Points on a hilly landscape, in no order, each with its height.
From any point a climber steps to the highest of the 2 points nearest to it. It stops when none of these is higher. Distance is the straight distance between rows; heights are no part of it.
sir: [107  99  98 144 152 152 106 133 119  76 119 141 105  91 114 136 132 143
 178 119 122 134 112 140 116 162 165 113 138 100 124 160  94 169 139 144
  52 110 132 166 136 110 147 118 136 118 114 108 167 121]  h=40.3
Mame: [ 88 161 146  82 136 147 130 127 126 132 157 169 154 149 126 120 104 145
 114 150 142  84 150 159 121 135  93 119 127 135  84 114 119 134 111 125
 130 133 170  87 119  93  87 204 138 123 105 147 132 207]  h=27.7
Viraf: [113 129 121 141  94  87 110  85 138 104 141 129 169 154 124 132  96 136
 109 119 109 157 100 103 123 145 102 130 117  99 210 107 130  92 106 143
 153 146 154  86 138 144 112 139 119  71 142 155  82 147]  h=55.3
bof: [108  95 131 147  73  82  97  48 117  81 143 134 106 111 104 131 156 145
 115 132 125 181  53 144 127 148 142 142 152 140 216 117 131 130 100 130
 124  95 178 110 155 173 189  79 152  52 138 155 128 113]  h=42.4
mirel: [106 156 132  90 146 188 160 114 113 149 143 173 156 102 134 127 133 136
 132 161 143 124 127 171 150 128 116 113 171 123  75 155  99 150 156 141
 144 127 142 122 150 157 106 127 129 142 129 108 129 175]  h=32.3
Kupu: [132 173 120 105 124 133 139 143 163 133 115 112 136 152 128  97 125 121
 122 154  89 118 142 110 180 112  58 161 110 124 111 149 172  82 113 113
 136 137 139  90  99 111 113 165 124 172 108 156 103  96]  h=19.8
bidu: [119  95 127 124 148 126 137 134 148 147 121 125 130  91 110 106 139 110
 187 120  91 164  63 121 123 135 157 135 134  98 108 160 117 145 146 144
 133  93 118 159 158 144 141  57 140 158 121  71 142 141]  h=52.8
Felur: [116 165  85 104  97 109 124  95 156 137 117  97 131 120  88 110 111 140
 144 110 124 126  96  97 120 146 120 129 111 141 164 119 170  98 108 114
 135 150 120 140  96 157 130 113 131 125 100 131  85 134]  h=36.1
lapav: [169  87 148 157 171  88 124 191 134  85  85 113 148 135 139 158  93 112
 130  85 125 142 140  84 147 106 129 148 134  94 180 131  96  96 127 141
 118 159  95 159 111  95  88 144  93 114 142 158 165  92]  h=42.5
mutuk: [136 125 167 108 143 141 155 156 119 182 148 133 143 140 130 154 126 116
 115 115 152  76 154 187  88 113 138 132  79 164  47  68 156 146 136 111
 177 106 118 119 108  98 124 153 124 155 123  72 105 212]  h=17.1
Sov: [106 159 120 107 137 171 134 149 120 122 138 130 141 156 147 109 122 119
 119 166 104 100 160 145 142 143  80 140 115 113  70 155 129 109 133 156
 109 112 122 106 102  98 109 189 126 164 117 146 116  99]  h=18.1
dega: [173 136 139 146 112 116 146 145 154 141 104 110 102 113 142 115 154 106
 121 114 150 138 154 104 156  59  99 168 104 167 118 142 176  86 111 121
 152 154 112 110  86 157 145 122 135 156 121 151  98  78]  h=55.1
mugi: [137 113 127 129 121 116 151  97 121 166 171 146 100 106 111 129 169 158
 107 145 148 139 126 136  93 110 190  63 163 180  96 116 118 203 148 114
 125  98 128 143 147 150 163  88 137 105 163 104 141 142]  h=37.8
Mune: [137 107 119 165 167 134 129 203  98  91 107 117 164 144 149 148  79 106
 119 105 110 100 156 103 127 146 111 135 141  55 141 136  80  97 164 149
  97 154  89 182 108  83  73 170  88 137 150 143 163 101]  h=40.0
fufig: [126 129 103 116 143  90 142 132 183 151 125 108 120 146  92 114 118 136
 152 125 122 118 128  81 133  99 143 103 135 136 104 143 134 114 119 128
 133 159 129 133  69  90  78 141 111 136 117 151 125 121]  h=58.6
Dumi: [144 100 170 124  94 127 125 115 114 136 135 143 127 169 138 144 126 119
 146  93 122 109 115 149  88 134 131 170  89 155 138  85 159  88  85 137
 160 112 154  68 119 141 151 115 161  73 106 127  69 161]  h=58.2
vasiz: [137 103 188 122 110 107 125 100 122 142 152 144 116 156 147 121 160 137
 129 150  88 171  94 139 133 117 130 134 135 140 138 122 149 124 113 140
 160  68 161  58 162 138 166 113 165  75 133 148 112 126]  h=53.2
Bimin: [134 158 125  99  99 135 120  95 136 130 124 129  91 120  98 109 147 143
 142 122 132 125 124 140 130 144 131 131  97 167 144 113 176 119  99 116
 123 122 144 110 125 158 170 102 159 126  90 132  86 140]  h=39.1
voka: [144 158  65 159 120 152  95 107 106  86  99 133 130  85 132 145 126 138
  87 128 157 137 148 142 182 130 112 140 186 104 199 138 103 142 136 118
 107 206 131 170 157 185 117  92 105 162 135 149 150  84]  h=7.6
komu: [114 157 109 124 113 138 125  86 132 132 169 135 111 149 128 121 132 171
 108 160 145 108 167 124 109 133 136  73 138 154  96 142 128 156 111 130
 107 127 139 111 106 108 144 153 141 106 129 151 124 111]  h=37.1
rofev: [153 109 146 163 121 101 139 122 125 117 110 137 115 116 114 132 128 120
 130  76 171 136 133 109 106  95 157 124 132 140 169 111 120 109 111 131
 154 173 121 148 101 148 111 118 131  94 148 154 122 134]  h=59.2
Zezo: [126  99 170 126 106 125 104 128 113 133 140 141 125 158 148 145 132 120
 163 113 118  99 121 140  74 155 156 140  77 140 105 106 149 128  91 113
 138  77 142 101 130  97 166 128 145  93  98 104 109 145]  h=51.3
kuge: [127 174 137 107 128 141 132 130  96 131 125 137 138 114 146 135 127 124
 105 133 138 114 142 164 158 145  97 137 117 117 133 111 154 137 143 103
 143 138 142  99 162 147 139 153 139 137 129 118 137 154]  h=47.8
bunuv: [ 98 134 142 125 153 196 100 129  93  57 128 164 138 128 161 143 100 129
 142 127 161  93 164 183 120 156 121 139 134 107 125 145  64 144 121 156
  79 129 130 123 152 108 121 163 134 113 120 139 163 148]  h=33.8
Tes: [108 102 118  97 116 119 111 113 151 127 118 113 106 120  97 111 146 140
 193 110  97 154  58 116 107 161 172 123 117 131 136 144 133 145 116 131
  85  88 126 149 144 124 154  78 154 119  97  88 128 127]  h=48.2
Ditu: [103 178  90 111 110 110 140 122 156 169 143 107 168 140 105 100 109 130
  98 164 109 116 116  95 167 121  67 135 130 111 110 133 163  79 144 108
 159 166 149 121  97 115  75 179 105 178 115 147  88 128]  h=21.2
bedu: [131 103 140 109 119 104 136 135 168 166 124  99 149 173 116 120 127 105
 171 114  68 148  59 113 118 141 136 149  90 110 130 126 159  83 118 144
 166 101 126 103 128 105 106  97 123 137  99 102  83 144]  h=63.2
gigov: [108 111 140  96 134 142 133 143 152 185 133 121 140 152 124 110 126 121
 175 145  78 144  71 130 106 153 133 132 117 108  81 144 134 113 147 154
 152  78 121 138 143 103 116  98 142 165 112  70 115 165]  h=57.6
guk: [114 112 139 139 139 148 117 155  98 112 148 130 157 129 141 180  95 120
 145 101 140  75 139 159  61 174 167 119  84  99  97  95 103 153 152 121
 114  98 125 148 145  86 138 152 118 104 117  73 146 173]  h=20.3
boz: [114 119 109 150 134 118 101 163 122  92 137 115 120 142 131 168 121 127
 141 101 133  78 147 128  80 174 169 117  80 119 116 106 118 173 105 103
  67  81 113 132 138  74 179 143 119  98 111 102 157 113]  h=23.1
gov: [150  80 162 139 123  83 133 156 146 151 145 113 122 181 147 150 138 128
 156 110  91 123 133 121  82 124 168 115  93 148 102 112 137 139 117 121
 150  77 126 114 114  66 150 135 115 107 138 113 126 118]  h=45.2
bupi: [130 133 165 143 140 186 119 145 101  81  65 148 130 150 149 111 102 105
  89 108 157 121 174 132 163  88  78 177 113 119 189 129 103  82 101 148
 104 179 120 117 122 143 108 151 144 103 129 173 117 114]  h=40.2
sot: [157 114 131 148 126  83 143 133 119 133 125  98 137 128 150 161 137 132
 128 120 101 169 100 110 130 142 169 118 133  92 156 129 135 134 161 113
 165  93 116 129 159 136 155 120  95 102 167 115 161 110]  h=35.1
seni: [120  93 187 116 162 158 155 154 142 137 112 148 132 132 155 116 126 102
 144 152  94 136 169 165 131  76  94 149 124 134  45 156  96 119 137 172
 164 111 124 106 114 106 119 144 132 166 139 116 104 143]  h=45.7
Zeguv: [154 186  88 116 121  62 132 146 147 155 130  81 129 111 112 140 118 134
 113 129 130 120 116  87 138 135 122 110 131 129 152 112 184 138 144  68
 155 144 121 149 112 133 131 150  99 159 133 133 156 115]  h=30.6
kazu: [137 149 146 127 137  93 106 137 123  81  91 127 123 115 137 132 119 129
 124 127 100 156 131 132 170 130 104 140 125 110 188 122 144 123 113 110
 125 115 150  92 163 137 145 141 130 117 125 133 151 134]  h=44.3
tole: [114 148 132  92 139  91 139 137 188 185 140 122  99 151  96  99 138 146
 137 174  97 134 123 102 153  99 127  80 154 169 101 122 164 154 124  96
 128 122 133 110 105  80 100 142 124 160 122 149 130 134]  h=54.4
Lusob: [137 200 117 108 145 125 121 155 138 122 119 103  80 130 119 107 145 133
 100 164 141  93 186 136 161 128 104 119 114 179 110 119 180 170 114  87
  84 112 119 115 121 109 167 171 131 169 104 137 134 101]  h=13.8
Vulu: [135 141 141 116 129 128 147 151 118 194 172 104 123 169 156 115 154 138
 101 185  89 130 125 116 135 138 131  82 131 137  80 115 140 160 176 105
 141  81 111 116 149 101 138 141 118 143 150 120 135 106]  h=45.9
duka: [142 137 104 120  92  64 137  77 159 150 161  95  56 128  95  88 154 165
 138 121 142 153  72  94 121 111 168  93 160 215 161 118 154 152  95 105
 143 105 144 128 113 158 151 111 140  95 138 145 102 107]  h=44.5
lezog: [140 158 128 129 115 107 144 153 108 147 136 131 182 138 145 150 107 120
  81 125 155 103 142 135 137 127  96 146 104 102 138  93 152 100 163  96
 178 161 132  92 124 134  93 188 111 140 142 141 120 160]  h=51.4
dupel: [130 159 104 127 138  98 146 139 134 128 134 121 110 111 102 149 127 135
 137 118 142 113 135 110 123 140 157  87 133 137 128 112 150 166 138  90
 117 141 126 146 130 127 125 136 101 132 134 110 152 142]  h=28.6
sebi: [107  98 130 120  93 113 143 100 131 140 158 131 201 172 113 128  85 117
 130 105 114 136  90 114  98 144 119 136 101  96 159 123 117  65 104 168
 171 151 137  86 129 123  88 137 116  75 122 130  68 162]  h=53.4
poved: [114 109 147 123  83 128  97  63 102 112 169 159 136 139 138 140 136 152
 131 142 107 156  91 143 112 153 134 132 117 132 166 122 128 130 105 133
 136  85 166  87 161 147 182 110 158  55 116 144 112 117]  h=47.9
Fofu: [159 168 104 120 103  96 153 114 155 195 158  99  91 112 101 101 160 140
 125 152 143 130 125  84 149  86 143  91 150 196 122 145 169 145 134  90
 144 143 119 138 109 150 144 118 116 159 136 129 122  87]  h=54.7
Dap: [107 163  79 134 149 178 146 153  95 122 129 133 160  94 152 149 107 104
 115 151 140  83 154 148 149 156 100 135 165  72  91 155  82 131 176 126
  95 162 108 173 138 143  81 156  99 178 132 115 162 117]  h=35.9
nilob: [124 122 129 157 118 119 115  96 119  98 158 155 112 119 135 158 129 160
 113 143 151 150 153 139 102 130 164  71 166 138 139 116 109 180 117 115
 109 119 159 109 141 113 127 145 131  78 165 157 164 114]  h=33.2
nife: [ 97 102 151 100 162 163 134 149 135 155 128 144 178 139 140 128 105  87
 171 140  98 131  96 150 121 143 109 174 102  89  65 145 115  87 144 167
 168 104 132 120 151 111  88 126 130 163 109  71 100 201]  h=53.3
Nud: [149  96 145 117 113  86 157 122 160 192 136 111 126 151  93 137 137 129
 172 102 130 122  87 130  77 110 192  98 128 170  98  95 149 139 116 133
 181 106 123 139  96 115 111 100 124 121 137  98 108 167]  h=50.7
toki: [166 161  83 155 115  91 131 132 131 135 110  86 140  89 125 157 125 126
 110 113 123 151 105  92 166 130 113 136 148  98 174 137 146 115 147  86
 146 161 113 149 124 156 127 104 101 154 136 140 153  83]  h=32.6
dul: [105 144  84 140 132 172  89 126 100  53 126 148 119 110 145 162 108 149
 126 121 154 105 152 168 130 184 143 110 147  94 167 127  85 162 139 135
  49 148 145 167 150 118 128 133 121 119 126 125 175 102]  h=36.6
subut: [127 112 166 140 116 129 120 100 109 111 138 146  67 119 142 110 192 137
 103 156 130 173 128 160 145  90 143 142 140 166 137 138 145 147 111 123
 110  82 153  98 157 160 188 103 173  94 148 145 136 108]  h=60.2
zukeb: [ 74 159 116  56 137 141 136 128 142 196 160 140 152 144 113  80 135 141
 126 191  95 114  92 128 158 154 103 119 155 136  58 148 138 134 159 142
 130  86 144 125 145 113 104 139 130 176  89 109 113 175]  h=24.1
lasub: [129 144  78 133 140 109 110 136 143  96 129  90 119 128 102 158 116 144
 138 105 142  96 147  95  95 177 174  92 103 127 144 119 128 163 128 110
  73 129 108 173  96  99 138 140  96 109 110 123 146 116]  h=26.2
niret: [138  86 146 118 110 157 134  86 138 166 143 122  94 148 122 102 173 141
 142 134 115 168  97 146 101 110 146 128 121 179  82 142 150 129 105 148
 144  86 118 131 110 145 171  68 163 144 121 101  90 101]  h=46.2
Goze: [131  79 165 135 120 115 154 135 154 147 123 114 166 146 124 136  98  86
 152  92 110 152  88 106 122 110 136 159  96  98 142 127 123  69 120 160
 181 148 117 111 119 133  86 103 114 123 127 104  74 165]  h=58.1
geriv: [133 103 142 123 145  98 125 158 124 138 157 114 128 139 143 142 141 137
 146 145  87 154 105 112 116 166 173  90 145 103 126 128 131 171 163 122
 109  67 132 127 172 103 171 127 119 104 142 105 173 118]  h=38.6
fefas: [110  91 130 135 132 206 127 109 127 108 115 151 119  93 119 113 127 120
 160 105 157 121 149 151  93 131 144 151 118 136  85 164  77 124 130 178
  96 150 104 165 100 149 138  89 153 130 109 108 111 148]  h=11.5
Zis: [167 158 113 143 108 101 146 137 175 173 118  99  97 134 108  93 149 126
 133 140 146 116 150  85 165  68 114 114 125 194 117 139 178 110 119 105
 173 162 127 100  69 123 121 149 114 181 125 167  98  81]  h=59.1
Kirum: [120  66 135 148 142 123 148 126 151 130 132 141 152 137 148 135 125 124
 154 121 109 155 126 121  89 115 149 126 135  97  87 167  84 109 147 178
 145 126 119 133 105  98 113 131 124 118 150 129 125 118]  h=38.4
sedo: [113 158  71 131 141 143 114 104 136 110 117 144 119  75 109 135 138 149
 126 139 152 146 130 139 165 146 134 104 187 113 164 163 101 170 141 122
  79 171 128 164 156 170 123  90 118 149 135 138 171 105]  h=6.7
zelu: [127 122 127 116 151 126 146 142 144 206 165 107 110 141 137 106 157 132
 120 172 116 107 150 131 109 109 150  75 124 170  39 118 126 189 156 116
 132  82  86 151 125  95 147 120 121 188 143  84 135 115]  h=41.9
Lafip: [ 86 148 143  68 157 174 141 123 129 170 152 137 139 168 128 107 136 139
 138 171 118  91 116 169 125 141  96 132 128 153  35 133 134 145 130 137
 138  92 153 106 123  85  90 165 136 166  95  96 117 210]  h=25.8
baf: [130 149 114 128 130 161 151  98 108 159 157 155 119 101 125 131 146 151
 100 168 155 143 142 150 140 120 144  82 173 134  94 141 113 175 166 137
 121 141 121 137 147 170 151 108 134 143 155 113 143 113]  h=34.6
Rez: [118 101 179 141 150 142 100 151  91  76 123 171 145 144 153 164 107 113
 131 110 144  96 170 155  94 133 137 140 115 125 139 112  93 122  92 133
 108 118 150  92 140  92 130 168 151  83 125 136 164 167]  h=31.1
Tifu: [117 117 122 108 132 200 134 103 132 145 140 143 116 121 109 118 135 140
 145 152 150  97 147 157  88 126 131 121 129 164  30 150 104 141 127 162
 113 112 107 150 101 129 146 109 145 161  99 102  94 144]  h=9.9
bif: [137 136 163 116 134  98 136 166 149 160 134 115 105 168 144 120 146 129
 131 162  87 135 144 129 141 115 131  96 115 148  93 115 161 158 125 112
 138  78 141  85 125  79 140 162 120 135 131 135 137 123]  h=50.0
til: [153 118 145 145 124 125 155 135 117 138 137 138 151 142 136 150 107 121
 106  99 162 107 156 132 104 117 133 115 111 128 123 100 123 115 137 128
 163 162 119 126 100 125 104 161 124  96 153 146 128 145]  h=55.2
suf: [142 145 125 153 145 154 130 157 124 104  98 114  84 116 152 125 163 121
 128 122 142 115 196 155 135 108 141 150  98 150  88 145 144 137 109 131
  80 101 100 133 127 135 187 127 140 153 124 123 134  93]  h=14.9
toris: [163 108 117 170 133 117 103 113 116  56  85 110  73  71 105 138 168 123
 121  83 162 161 119 126 149  88 165 169 144 137 196 146 130 119 109 123
  87 149 120 168 121 175 150  80 133 119 134 141 157  93]  h=40.1
fav: [122 123 117 101 125  89 169 130 178 195 144 136 150 130  94 123 119 133
 156 134 124 131  89  92 111 109 162  94 161 123 101 138 127 131 143 138
 167 140 132 144  97 108  72 123 110 142 134 122 119 165]  h=54.8
nuf: [106 112 110 137 159 109 144 162 138 137 136 130 178 136 141 148  99 107
 146 146  83 132 107 109 113 146 132 119 140  49  86 160  99 107 175 161
 143 121 134 133 126  94  74 148 100 144 130 113 144 148]  h=35.0
les: [103 120 162 128 121 110 119 120 124 100 153 179 124 131 119 167 119 140
 131 123 150 107 140 144  89 154 153  99 128 127 150  93 113 157 111 108
 138 128 155  91 141 112 124 148 146  64 133 140 158 175]  h=30.2
nanop: [144 151 137  82 105 140 130 115 135 189 139 125  86 148 119  87 168 141
 127 149 113 131 106 132 140 113 117 116 119 189  90 117 171 129 120 118
 151  93 128 108 114 146 148  99 157 150 109 114  93 128]  h=42.2
zar: [ 99 142  83 129 166 130 142 173 118 131 129 127 195 107 129 152  89 109
 126 129 117  99 115 110 141 159 104 137 151  33 110 140  97 107 193 128
 126 151 126 166 143 121  54 156  82 176 116 109 150 166]  h=33.9
Manog: [107  88 109 138 136 170  93 135 119  88 111 140 151 129 134 142 103 120
 182 104 119 107 104 135  96 190 143 160  92  77 130 151  97 111 139 161
  79 109 124 160 140 105 149 110 135 104 101  94 138 129]  h=44.9
Kopep: [151 157 109 163 129 135 118 122 117 106  82 137 159  76 142 148 106 105
  87 110 160 134 134 109 189 105  79 148 172  96 222 122 107 118 142 108
 156 224 133 152 165 187  85  92 111 157 136 173 155 111]  h=8.2
gel: [126  90 133 136 127 177 121 145  99 112  98 131 149 147 109 108  85 126
 125  93 161  91 143  93  89 142 137 140 115 124 183 119  93  84 114 163
 112 189  86 187  89 125  85 137 146  85 114 145 123 118]  h=48.7
Gega: [132 109 142 173 118 103  72 114 102  25 111 141 126 141 152 147 125 130
  90  93 122 169 122 147 155 136 103 173 125  89 248  98 115 112  97 134
 113 139 163 111 170 139 144 114 135  72 141 163 154 101]  h=46.1
detep: [ 92 156  78 110 122 128 120  88 134 108 125 152 148  98 114 120 122 161
 125 151 123 170 100 125 151 163 134 104 191  89 184 134 101 144 133 140
 117 152 158 135 161 155 121 101 121 115 137 143 139 126]  h=5.8
Gutim: [ 95 180 103  91 118 138 132 112 126 147 146 146 159 132  96 112  96 149
  99 133 166  65 158 134 122 143  95 125 115 137 111  97 136 107 124 130
 134 174 146 125  86 118  68 184 128 135 106 161 104 192]  h=29.3
Vom: [ 97 191  77  93 104 125 106  96 132 114 126 120 141 129 112 109 101 152
 112 138 103 116 121 116 134 185  91 129 117 104 160 122 144  94 133 120
 111 149 138 132 116 136 130 149 126 132 115 144 102 130]  h=33.4
rov: [137 146 100 144 125 124 140 128 125 140 173 111 114 157 141 126 142 147
  99 171 117 123 161 120 112 136 151  62 144 128  88 137 127 154 159 133
 101 103  98 131 121  93 155 158 106 133 146 135 135  57]  h=41.4
Dis: [124  88 166 166 124 115  96 122 113  62 112 153  91 132 154 146 156 137
 123 125 133 158 129 141 127 109 148 151 127 141 155 134 122 128  86 126
  91 100 156 108 142 123 174 124 162  64 130 163 151  97]  h=53.8
pizo: [132 109 146 150 132 175 147 147  95 143 127 137 184 135 140 126  83 127
  90 106 169  79 170 127  95 125 109 140 105 119 136 106  97  82 142 145
 141 197  87 162  97 130  77 170 134 105 135 130 117 151]  h=51.8
rame: [153 113 181 126 133 131 163 129 145 150 100 132  93 126 137 106 160 103
 130 140 139 159 137 130 171  53  98 152 122 170  98 137 158 114 111 124
 180 122 134  70 114 151 142 117 147 151 136 137  89 118]  h=51.7
guzez: [145 110 124 142 115 116 146 106 153 130 128 122  84 128  94 116 147 130
 157 109 150 144 134 110 105  86 163 116 133 170 113 144 131 132  99 134
 133 145 123 136  84 128 122 113 143 113 138 145 109 120]  h=64.6
vide: [ 89 132 101 128 149 132 107 103 145  79 101 153 173 108 122 121  83 114
 114 125 118 171 101 115 183 153  87 128 166  63 209 144  85 108 135 145
 125 181 138 135 170 147  83  97 102 131 132 138 132 142]  h=4.8
noge: [123  78 154 144 155 148 151 128 136 135 137 162 106 111 134 130 138 124
 133 139 132 151 172 149 108  77 152 113 150 147  59 153  76 158 133 158
 147 117 123 136 106 117 127 122 135 136 159 119 134 132]  h=42.0
Ganis: [139 122 107 167 153 147 142 172 119 102 101 117 164  97 156 150  98  84
 131 120 120 106 155 116 148 123  96 155 149  61 119 158  89 109 168 144
 121 177  88 175 118 131  94 129  92 170 137 132 162  85]  h=37.9
vodu: [114 109 141  96 117 104 114 133 118 156 161 115  80 139 118 101 169 146
 153 140  94 139  90 121 110 149 173  96 134 162 119 129 135 190 128 117
  83  59 120 140 170 114 182  93 141 110 115 102 156 124]  h=43.1
sefub: [121  82 157 163 154 140  80 151 104  36  90 146 119 132 148 141 139 122
 123 102 119 155 137 135 139 117 120 183 125  97 187 139  96  95  89 148
  75 110 146 122 136 121 137 127 139  72 115 175 155  92]  h=48.9
ret: [182 129 115 180 121  69 102 107 112  72  98 115  80  88 143 155 162 125
  88  95 162 177 117 114 156  99 146 146 172 131 220 114 140 145 135 104
 133 158 138 144 145 173 139 107 113 112 163 178 170  75]  h=37.4
baze: [121 197 102 102 133 109  79 133 133  70  94 132 127 105 118 122  96 149
 104 137 125 127 156 128 173 158  56 142 146 110 188 103 137 109 119 108
 103 162 144 121 143 136 125 163 115 141 130 163 155 125]  h=41.2
mov: [131 178 140 106 152 144 139 177 140 152 102  98 111 138 134 111 138 112
 127 146 130  84 159 143 164 101  98 145  91 156  58 119 174 129 129  99
 122 105 118 118 108  97 132 152 119 209 101 114 125 134]  h=15.4
fimem: [ 84 129 126 119 144 161 124 114 142  86 106 150 159 134 127 109  97 110
 129 140 116 148 125 118 167 124  75 135 140  89 164 175  82  91 110 175
 109 170 133 107 141 126  74 130 129 121 114 163 104 129]  h=4.1
Nidir: [138 108 117 172 109  71  85 102 131  61 119 127 142 156 148 135  92 134
  85  89 119 166 114  85 134 130 101 146 133  99 252 102 117  94  81 146
 140 170 146 105 139 136 106 137 111  72 156 188 127  93]  h=50.2
rarop: [109 110 153 121 151 161 151 164 112 156 146 151 171 121 142 163 102 122
 129 122 151  71 160 169  68 146 154 122 103 121  48  92 105 148 157 137
 148 109 119 148 124 100 115 146 115 148 130  65 122 205]  h=18.6
Rulum: [140  82 136 115 117 139 143 119 140 203 173 102  94 158 144  94 168 149
 132 146 115 149 111 124  87 119 170  82 142 186  57 141 116 165 141 146
 126  78  85 154 116 113 155  82 135 157 144  85 113  90]  h=41.3
met: [133  88 141 150 139 163 115 138 103  77  88 144  92  90 129 126 148 108
 150  94 155 125 174 156 105 114 156 169  97 135 122 146 109 127 115 140
  84 130 114 169 127 140 168  95 150 117 122 109 140 121]  h=13.1
purak: [ 89 162  96  75 119 142 148  96 145 178 159 132 171 131  96  98 108 152
 109 154 122 112  92 115 143 152  93 120 142 101  86 138 146  90 148 137
 144 129 147 124 106 142  85 138 119 164 102 124  82 168]  h=22.6
roda: [132 144  90 102 108  99 132 106 162 177 163  93  79 129  85  95 165 159
 147 132 136 135 100  98 105 130 184  69 133 193 118 126 157 168 115 104
 107 106 106 165 105 135 150 104 133 135 130 107 122 113]  h=49.6
guliv: [144  91 145 136  88  86 141  94 114 158 163 137  89 118 105 146 169 137
 143 109 159 126  92 145  80 120 199  97 137 186 132  80 146 185  99 114
 149  92 138 120 138 163 161  92 142  74 145 105 123 154]  h=42.1
mubev: [ 80 172  87  97 123 127 100 119 124 112 140 130 181 137 116 111  64 153
  88 135 126 100 142 115 131 165  55 146 113  90 171 103 124  77 129 124
 115 188 145 131 119 122  76 187 123 130 123 164 109 159]  h=31.2
Nipaz: [121 107 129 142 111 180  89 141  82  71 102 135 153 152 139 132  80 129
 116  91 152 101 146 136 111 173 110 168 115 108 217  96  94  88 105 148
  78 176 129 156 138 117 116 141 155  76 115 143 134 115]  h=45.3
papos: [175 151 113 173 114 138 155 142 111 145 109 120 162  88 155 149 116  88
  86 125 154 129 165 106 190  87  62 151 155 113 160 139 132 111 145  92
 179 204 130 119 136 174  98 139 115 172 146 162 137  99]  h=8.9
dase: [110 148 141  99 151 151 152 125 127 155 115 144 163  85 122 119 129 111
 139 154 113 148 102 143 183 127  91 142 166 100 111 158 106 136 157 125
 146 127 139 116 190 168 117  99 126 174 118 104 147 162]  h=30.8
Rof: [128 149 138 136 116 178 117 130  81  90 100 133 158 141 155 129  89 126
  91 105 146  91 169 148 135 149  89 176  85 109 176 109 124  71 131 128
 121 158 118 115 147 142 125 168 149 108 133 149 117 132]  h=42.3
tez: [132 117 176 100 132 152 161 127 148 161 123 151 133 158 126 102 127 111
 137 148 106 138 121 148 159  80  87 142 112 156  88 124 139 109 116 136
 179 123 152  65 121 121 106 134 144 146 138 133  83 177]  h=48.8
tegid: [142  62 162 181 169 136 109 178 102  58  78 133 130 135 159 146 112  93
 116  86 128 137 156 122 134 102 132 172 124  89 172 133  88  98 131 159
  98 138 109 166 127 114 119 115 127 103 152 138 166  91]  h=45.1
Sizos: [132 131 107 119 131  92 104 114 143  92  91 106  89  75  87 110 152 135
 174 107 104 156  77 115 158 143 145 144 131 127 177 145 143 136 114 114
  94 115 122 163 145 165 163  73 125 128 101 106 144 117]  h=44.0
kile: [180 171 111 170 126 127 139 153 118 145 121 117 118 101 153 145 149  98
  93 157 169 127 185 115 182  81  87 136 153 144 120 145 149 150 150  83
 144 164 123 118 128 154 139 149 115 180 143 158 165  80]  h=9.8
vonu: [161  77 154 128 104  96 146 115 125 186 152 101  93 138 119 131 172 125
 146 106 135 150  89 135  67  88 193 104 118 204 106  92 139 176 120 114
 174  86 104 145 119 152 166  77 133 123 164  74 114 144]  h=46.5
Lazo: [183 181 116 151 112  87 123 142 115 140 119 104  91 101 155 130 166 131
  96 155 148 148 151 116 175 107 113 124 143 147 157 127 176 156 140  86
 136 130 115 114 147 159 179 136 127 147 155 143 139  69]  h=10.9
miv: [100  89 152 118 138 174 118 133 120 105 111 150 161 140 145 125 118 100
 173 107 104 133 104 145 111 162 119 178  87  96 103 153 112  92 117 164
 125 104 131 115 153 124 138 111 142 118  97 106 107 155]  h=49.3
tilag: [147 152 124 135 137 153 147 149 119 139 111 106 125 122 143 123 132 109
 120 134 134  98 172 135 134 114 101 138 100 115  76 145 141 124 143 121
 117 140  94 145 104 123 126 148 120 171 120 128 130 100]  h=16.6
bug: [156 173 137 123 138 110 133 147 120 158 136 104  76 112 134 106 175 124
 104 165 130 134 161 124 162 117 123 106 128 176 114 128 170 190 142  73
 104  90 107 125 166 143 185 116 135 170 136 119 149  93]  h=12.3
Dano: [142  78 162 135 106 156 135  90 127 127 122 128 114 147 121 120 149 116
 151  93 130 144 105 141  84 115 145 177  88 159 101 133 149  88  83 161
 151 104 125 124  95 142 161  76 157 101 122 115  68 122]  h=51.2
biz: [179 140  98 167 112  60 114 108 108 107 113  88 119  99 137 164 136 142
 119  93 142 167  92 111 131 139 164 121 143 110 208 105 142 145 145 103
 157 136 124 133 145 167 148 114  92  99 175 138 156  97]  h=34.9

For each start below, name the point where the climber stops.
fimem: guzez
mutuk: Dumi
rarop: bedu
nuf: Zis
Kopep: Dumi
Rez: bedu
Sov: Dumi
zar: subut

Call two points neighbours if one is among the 2 nearest of the other. Go from one point of each pair to the other, from neighbour to neighbour, staying as high as possible. Name the lowest point that can't be avoided.
fufig, bedu: les
bedu, subut: Gega
Zis, Viraf: zar
Dumi, fufig: gov
bedu, Viraf: sebi
